Each row is a point on a tangle of strands that fork, close into loops and nearly touch. The rows are in no order.
(in the rows, 128 means zero)
Points whose rows are less than 113 apart are linked; no others are. Some points are linked to none.
Z_898: [131 101  93 129 127 103 140 111 156 114 164 150 139 131 119 155 140 105
 127 115 114 138 154 103 144 137 161 111]
Z_61: [140 127 110  99 100  97 141 157 166 146 113 101 117 112 146 112 116 163
 134 120 128 110 137 138 194 135 143  81]
Z_439: [111 122 139 128  78  82 122  37 106 155  98 126 147 146 124 109 134  86
 100 139 103 112 120 123  78 143 137 189]
Z_596: [131 138 102 158 188 147 136 125 107  59 157 170 137 109  86  82 159 183
 148 150 121 138  57 123 134  98 112 170]
Z_410: [109  97 143 126  50 114 147  33  97 151 131 116 130 154 135 145 138 110
 116 140  95 118 132 115 118 164 147 208]
Z_581: [158  83 109 126 165 156 108 175 154 116 160 151 130 126 130 161  94  73
 133 115 124 177 159 132 104 119 121  64]
Z_675: [105 115  88 111  48 108 159  92 140 148 126 101 103 140 126  80 104 156
 155 120  84 138 138 143 124 151 148 122]
Z_667: [115 157 132 141 172 125 140 153 104 139 117 145 159 102  86 143 205 165
  94 154  97 114 104 114 123  97 128 217]
Z_194: [ 99 143 104 130 145  61 103 100 154 139 112 137 149 118  70  95 175 111
  65 110  71  86 106  97 102 112 136 179]
Z_793: [134 154 202 125 124 148 134 113 104 108 112 135 110 144 149 143 131 166
 113 148 181  64 104 109 215 156 116 171]
Z_595: [109 161 217 142 144 192 118 153  64 115  88 111  84 139 130 103 115 204
 117 154 136  99  84 138 135 129 104 206]
Z_885: [ 65 200 140 122 156 136 133 183 100 164  91 122  86 113  85  90 157 199
 118 115  90  98 112  97 138 116 156 198]
Z_716: [112 156 103 140 156  76  96 119 155 135 117 131 147 115  91  93 160 101
  93 116 105 108 107 122  74  95 119 125]
Z_540: [116 143 109 130 113  96 128  91 116 171 124 122 167 126 123 148 160  45
 105 109 125 160 173 111  45 126 141 141]
Z_384: [118 140 140 139 116  73 106  35 115 135 105 129 150 150 123  89 140  74
  97 140 119 101  99 121  74 136 118 166]
Z_819: [152 108 124 120 182 119  81 123 131 101 140 157 161 138 144 137 102  36
 112 139 151 145 136 117  72 132 101  85]
Z_561: [128 156 151 161 181 213 124 211 129 112 147 158 103 123 103 156 140 132
 153 109 162 134 134 117 157 121 124 112]
Z_857: [120 117  75 109  55 100 179 117 136 174 154 103 139 113 119 173 162 134
 140 110 100 157 198 109 154 139 169 146]
Z_565: [ 96 144 107 127  57 128 148 117 134 163 105  93  89 128 125  61 111 190
 169 120  97 123 113 158 124 137 135 122]
Z_383: [166 116  94 127 186  99 112 127 144  98 164 156 181 114 124 149 148  67
 114 137 148 151 137 120 107 103 110  91]
Z_305: [ 91 166 115 105  92  74 105 134 161 178  68  86 102 123 120  57 114 154
 112 111 104  90 109 142 114 121 137 102]
Z_101: [149 122 124 119 135 136 125 194 174 130 120 119  88 116 130 110  97 164
 158 108 123 121 118 146 191 126 138  62]
Z_219: [ 93 176 219 137 152 182  98 136  90 113  86 133  70 154 120 108 105 156
  92 125 145  66  87 102 151 140 122 189]
Z_858: [141 125  79 164 130 100 174  60 111 101 181 155 184 121 137 135 195 126
 179 165 158 161 121 129 135 118 124 138]
Z_170: [168  96 173 102 131 120 102  99  96 124 102 117 166 132 189 164  89  76
  91 164 158 129 137 153  92 133  83 139]
Z_196: [117 160 122 155 161 128 143 137 120 138 131 148 160 113  91 143 199 136
 125 137 134 119 119 108 130 115 133 179]
Z_678: [146 111  72 127 104 106 152 153 163 145 132 102 103 124 135  92 100 133
 193 103 106 174 137 170 136 118 152  37]
Z_772: [142 137 108  95  94  77 143 120 150 157 110  92 112 137 175 112 101 115
 136 117 162 118 159 136 178 142 162  49]
Z_734: [145 172 167 127 162 163 147 186 113  91 120 132 118 112 136 129 143 204
 142 138 183  95 106 123 226 117 114 144]
Z_248: [135 108  87 113 130  23 128  91 178  89 147 141 147  99 143 100 139 142
 114 134 126  85 118 109 213 133 138  95]
Z_568: [113 120 159 119 114 135 114 116 134 136 122 132 110 145 125 169 120 115
  98 118 129  96 142 105 138 153 141 146]
Z_195: [140 123 135 139 169 182 111 202 146 131 145 150 127 123 111 176 127  99
 140 114 147 150 158 125 125 117 121  85]
Z_134: [174  67  82  91 115  96 138 156 153 138 135  92 139 107 161 159  88  93
 119 111  97 191 183 151 115 104 144  66]
Z_507: [132 162  79 127 135  45 131 119 167 119 115 101 148  99 101  53 166 164
 123 134 108 105  92 137 146  88  97 115]
Z_850: [142  92 109 138 136 174 115 153 141 125 146 125 110 134 132 130  92 117
 163 123 119 179 133 162  79 118 114  83]
Z_464: [143 111 126 122 135 151 151 159 134 143 167 144 149 129 135 234 145  80
 122 118 158 160 205  95 144 139 152 118]
Z_380: [ 89 184 101 115  69  81 143 105 134 168  84  89 110 119 117  52 140 182
 145 128 109  90 104 136 144 132 126 140]
Z_25: [121 122 140 120 131 147 133 163 130 116 126 132 108 121 103 131 135 188
 112 130  95 100 108 122 162 121 125 164]
Z_839: [109  92 107 120  43 122 167  95 138 131 146 110  83 147 138 113  93 165
 167 120  84 141 154 140 163 158 156 121]
Z_106: [114 152  99 151 115 129 160 119 116 164 138 134 165 116  98 153 205 136
 141 133 114 146 142 118 107 110 138 177]
Z_930: [130  94 137 124  72 142 160 114 136 126 147 119 101 152 152 152 101 142
 158 127 131 131 157 122 181 160 158 109]
Z_224: [ 94 176 123 122 142 103  92 145 153 153  75 106  95 124 107  44 111 155
 111  98 109  91  82 134  99 107 131  98]
Z_207: [137 146  95 126 159  72 111 125 168 118 123 133 153 101 101 102 162 128
 106 128 122 104 103 120 129 102 113 113]
Z_995: [118 159 115 119  80 137 142 154 120 208 100  78 132 113 138 129 150 127
 155 109 149 157 171 160  91 119 146 105]
Z_446: [118 131 108 147 181 133 139 120 123  42 173 179 115 117 101  88 141 191
 154 137 124 113  60  96 200 124 134 156]
Z_626: [121 125 141 136 154 127  91  98 137  91 122 158 116 142 112  89 109 130
 104 124 122  91  66 120 118 138 118 134]
Z_866: [111 183 136 133  94 130 137 128  96 201  85  86 163 104 142 112 167 140
 148 138 158 139 143 170  63 109 118 145]
Z_292: [124 129 135 140 172 152  77 153 126 109 106 130 130 122 112  83 103 148
 117 130 111 132  85 163  65  99  89 123]
Z_83: [ 81 199 138 126 128 134 145 179 112 176  97 110 106 110  97 118 171 186
 128 120 111  97 127 109 154 118 146 175]
Z_527: [ 92 149 134 136 163 142  75 171 145 138  90 118  99 118 106  59 104 149
 114 104  97 116  80 151  71 101 114 104]
Z_488: [108 127 210 142 126 207 127 157  68 115 101 104  86 137 132 131 104 200
 127 148 120 121 112 162 117 121 105 203]
Z_102: [165  94 170 106 146 135 109 141 132  94 126 131 141 125 158 169 102 131
  90 148 155 102 118 136 169 142 105 137]
Z_699: [140 128  69 114  97  25 154  85 156 114 135  92 155 105 126  71 153 153
 132 144 105 128 116 147 144 103 105 113]
Z_786: [130  99 142 141 111 180 155 131 112 125 160 138 138 134 116 192 150 138
 131 136 117 157 155 128 116 129 130 176]
Z_345: [132 117 187 148 172 176  83 122 112  90 138 176 134 147 127 144 115  81
 107 143 159 109 105 108 101 150  89 142]
Z_358: [ 83 206 118 111  89 103 147 142 127 177  84  96 101 115 110  76 153 193
 144 122 115  85 111 125 169 138 137 154]
Z_759: [114 146 209 127 113 162 107 124 109 115  91 119  82 159 145 125  83 153
  99 135 156  65  92 123 164 153 114 157]
Z_412: [131 111 120 136 109 142 153 127 145 128 160 138 107 144 134 158 125 129
 160 112 139 138 160 115 170 150 160  91]
Z_220: [143 138 149 101 146 130  97 145 108 156 101 120 142 145 185 148  79  38
 109 119 170 143 170 133  84 144 113  54]
Z_202: [115 142 114 139 115 130 140 119 115 177 130 131 164 121 111 165 173  89
 128 120 129 162 170 121  71 118 138 152]
Z_45: [147  94 131 148 158 152 105 127 109  87 123 128 147 119 119  93 116 162
 124 163  97 143  67 182  68  98  78 162]
Z_752: [136 123 139 101 117  91 106 113 159 140 104 115 103 150 167 116  80 100
 113 117 157  95 134 123 153 153 152  57]
Z_602: [120 127 158 105 124 113  98 117 141 149 114 131 107 159 146 148  91  83
  92 110 150  90 150  94 139 163 148  96]
Z_921: [114 140 147 141 143 117  96  68 123 107 116 156 134 148 110  94 129  98
 107 137 132  89  77 117  98 148 116 152]
Z_536: [139  91 123 132 126 162 144 136 124 127 174 147 155 130 118 220 149 101
 115 120 123 160 175 107 121 138 135 167]
Z_489: [186  78 157  94 127 109 122 117 122 112 117 108 161 121 187 173  96 126
 103 168 157 125 142 160 146 126 102 121]
Z_457: [105 137 114 135 164  83 123 133 125 139 110 133 157 102  73 103 183 156
  83 134  58 101 100 109 109  95 129 211]
Z_200: [109 100 189 160 113 218 131 140  92 100 143 122  88 145 115 161 109 165
 123 138  93 138 125 142 110 122 103 201]
Z_569: [101 120 154 146  87 150 157  58  95 135 149 153 128 165 121 167 154 101
 130 136 132 118 141  90 132 171 151 197]
Z_622: [155  92 188 121 170 150 103 143 129  65 138 162 133 127 135 159 108 133
  86 150 162  83 103 111 191 150 103 139]
Z_868: [153 112 121 161 152 189 130 142 104  78 151 145 136 119 119 109 125 164
 163 159 130 166  82 173  81 106  82 127]
Z_784: [165 104 137  87 138 115 122 172 140 150 123 118 139 129 175 193  94  72
 110 114 152 146 197 120 153 140 142  66]
Z_3: [139 117 134 128 142 132 111 118 133  87 127 138 117 134 123 101 113 173
 127 141 120 104  80 135 144 127 113 130]
Z_459: [118 124 154 136 116 132 136  71 116 115 143 151 131 158 136 164 133 108
 127 140 157  97 130  97 157 168 139 156]
Z_27: [132 102  95 145  67 159 189  87 107 111 175 122 112 148 149 131 120 166
 206 143 135 188 145 151 131 145 141 108]
Z_365: [142 103  68 131 152  80 137  96 151 108 172 154 164 126 121 153 156  75
 125 119 128 153 157  97 127 122 151 103]
Z_298: [147 113 162 126 121 131 107 102  93 150 106 118 166 130 164 154 114  97
 113 154 151 140 130 154  71 125  93 155]
Z_884: [167  84 114 102 131 143 122 145 110 128 120 103 118 146 190 119  44  68
 146 121 134 187 152 174  74 124 117  28]
Z_732: [150 118 130  88 146 124 115 149 113 154 119 123 140 137 181 178  75  21
  93 107 150 169 193 113  93 144 139  64]
Z_789: [123  90 174 157 125 221 140 137 100 105 165 141 116 141 106 193 138 142
 126 136 110 155 147 134 102 128 116 192]
Z_47: [146 170 167 134 141 135 146 138 102 106 107 130 134 118 151 127 151 187
 139 158 188  82  92 121 216 135 110 152]
Z_498: [140 108 111 159 141 186 124 144 130  96 158 139 125 127 120 116 126 144
 169 128 116 173 110 166  85 110 107 110]
Z_416: [160  78 107 130 125 167 127 145 123 126 139 110 117 141 163 121  69  99
 173 123 126 199 143 179  68 123 120  48]
Z_329: [115 140 118 158 175 150 132 133 150  52 176 190  98 131 105  93 119 167
 167 115 142 114  73  90 212 136 150 123]
Z_990: [165 106 124 115 138 140 148 152 130 129 161 140 138 136 169 212 115  68
 126 118 168 156 201 100 165 146 159  81]
Z_43: [159 115  94 138 149 134 122 186 173 119 132 125  92 115 123  84  97 145
 187 103 115 164 107 172 143 110 125  34]
Z_113: [115 120  81 118 105  52 137  56 131 150 140 128 161 133 119 139 153  48
  97 115  98 150 164  94  78 130 165 149]
Z_468: [108 146  96 118  65 135 165 146 134 196 126  96 124 120 119 154 151 134
 153 112 122 154 186 126 124 136 165 126]
Z_963: [133 109  64 116  90  41 154  84 158 138 145 103 155 106 109 108 158 127
 125 134  89 138 146 127 126 110 132 135]
Z_692: [135 163 147 163 191 202 135 195 139  86 163 175 101 125 112 127 134 144
 175 111 180 134 111 104 192 127 130  91]
Z_265: [154 100 132  95 160 132  79 129 116 117 120 133 140 137 175 120  51  41
 121 131 143 157 144 149  59 129  93  51]
Z_243: [121 151 117 163 174 160 127 162 151  78 169 187 102 128 114 104 129 144
 182 102 173 130 100  96 215 135 154  80]
Z_862: [130 162 144 136 125 133 118 128 100 173  91 103 163 115 146 119 150 122
 134 141 162 136 124 169  62 109  96 137]
Z_585: [109 132 164 119 115 147 125 153 129 154 110 113 119 132 120 155 133 142
  95 119 119 102 140 117 129 134 131 162]
Z_766: [116 113  66 106  83  70 152  89 149 162 147 112 149 112 110 149 159  98
 112 108  79 155 179 103 109 126 165 152]

A piece is two or more points that can be reached from each other along the links. Count, over all rows, the pieces, the separate loops (a circle has one, a figure eight two, a Y none), the forks (points with three links) and the tips (points with one).
pieces => 3
loops => 3
forks => 5
tips => 5

How many points has the smallest loop of links through each point below? Write 0 if it is on no loop.
Z_410 => 11
Z_265 => 21
Z_196 => 14
Z_857 => 0

A fork is a point with three links, a tip a point with one. Leave the first point through the second and follow the links. Name the first fork or tip that comes.
Z_243, Z_692 => Z_850
Z_25, Z_3 => Z_568
Z_383, Z_365 => Z_380
Z_202, Z_106 => Z_766
Z_786, Z_789 => Z_734
Z_789, Z_786 => Z_265
Z_602, Z_752 => Z_678
Z_581, Z_195 => Z_596
Z_766, Z_857 => Z_622
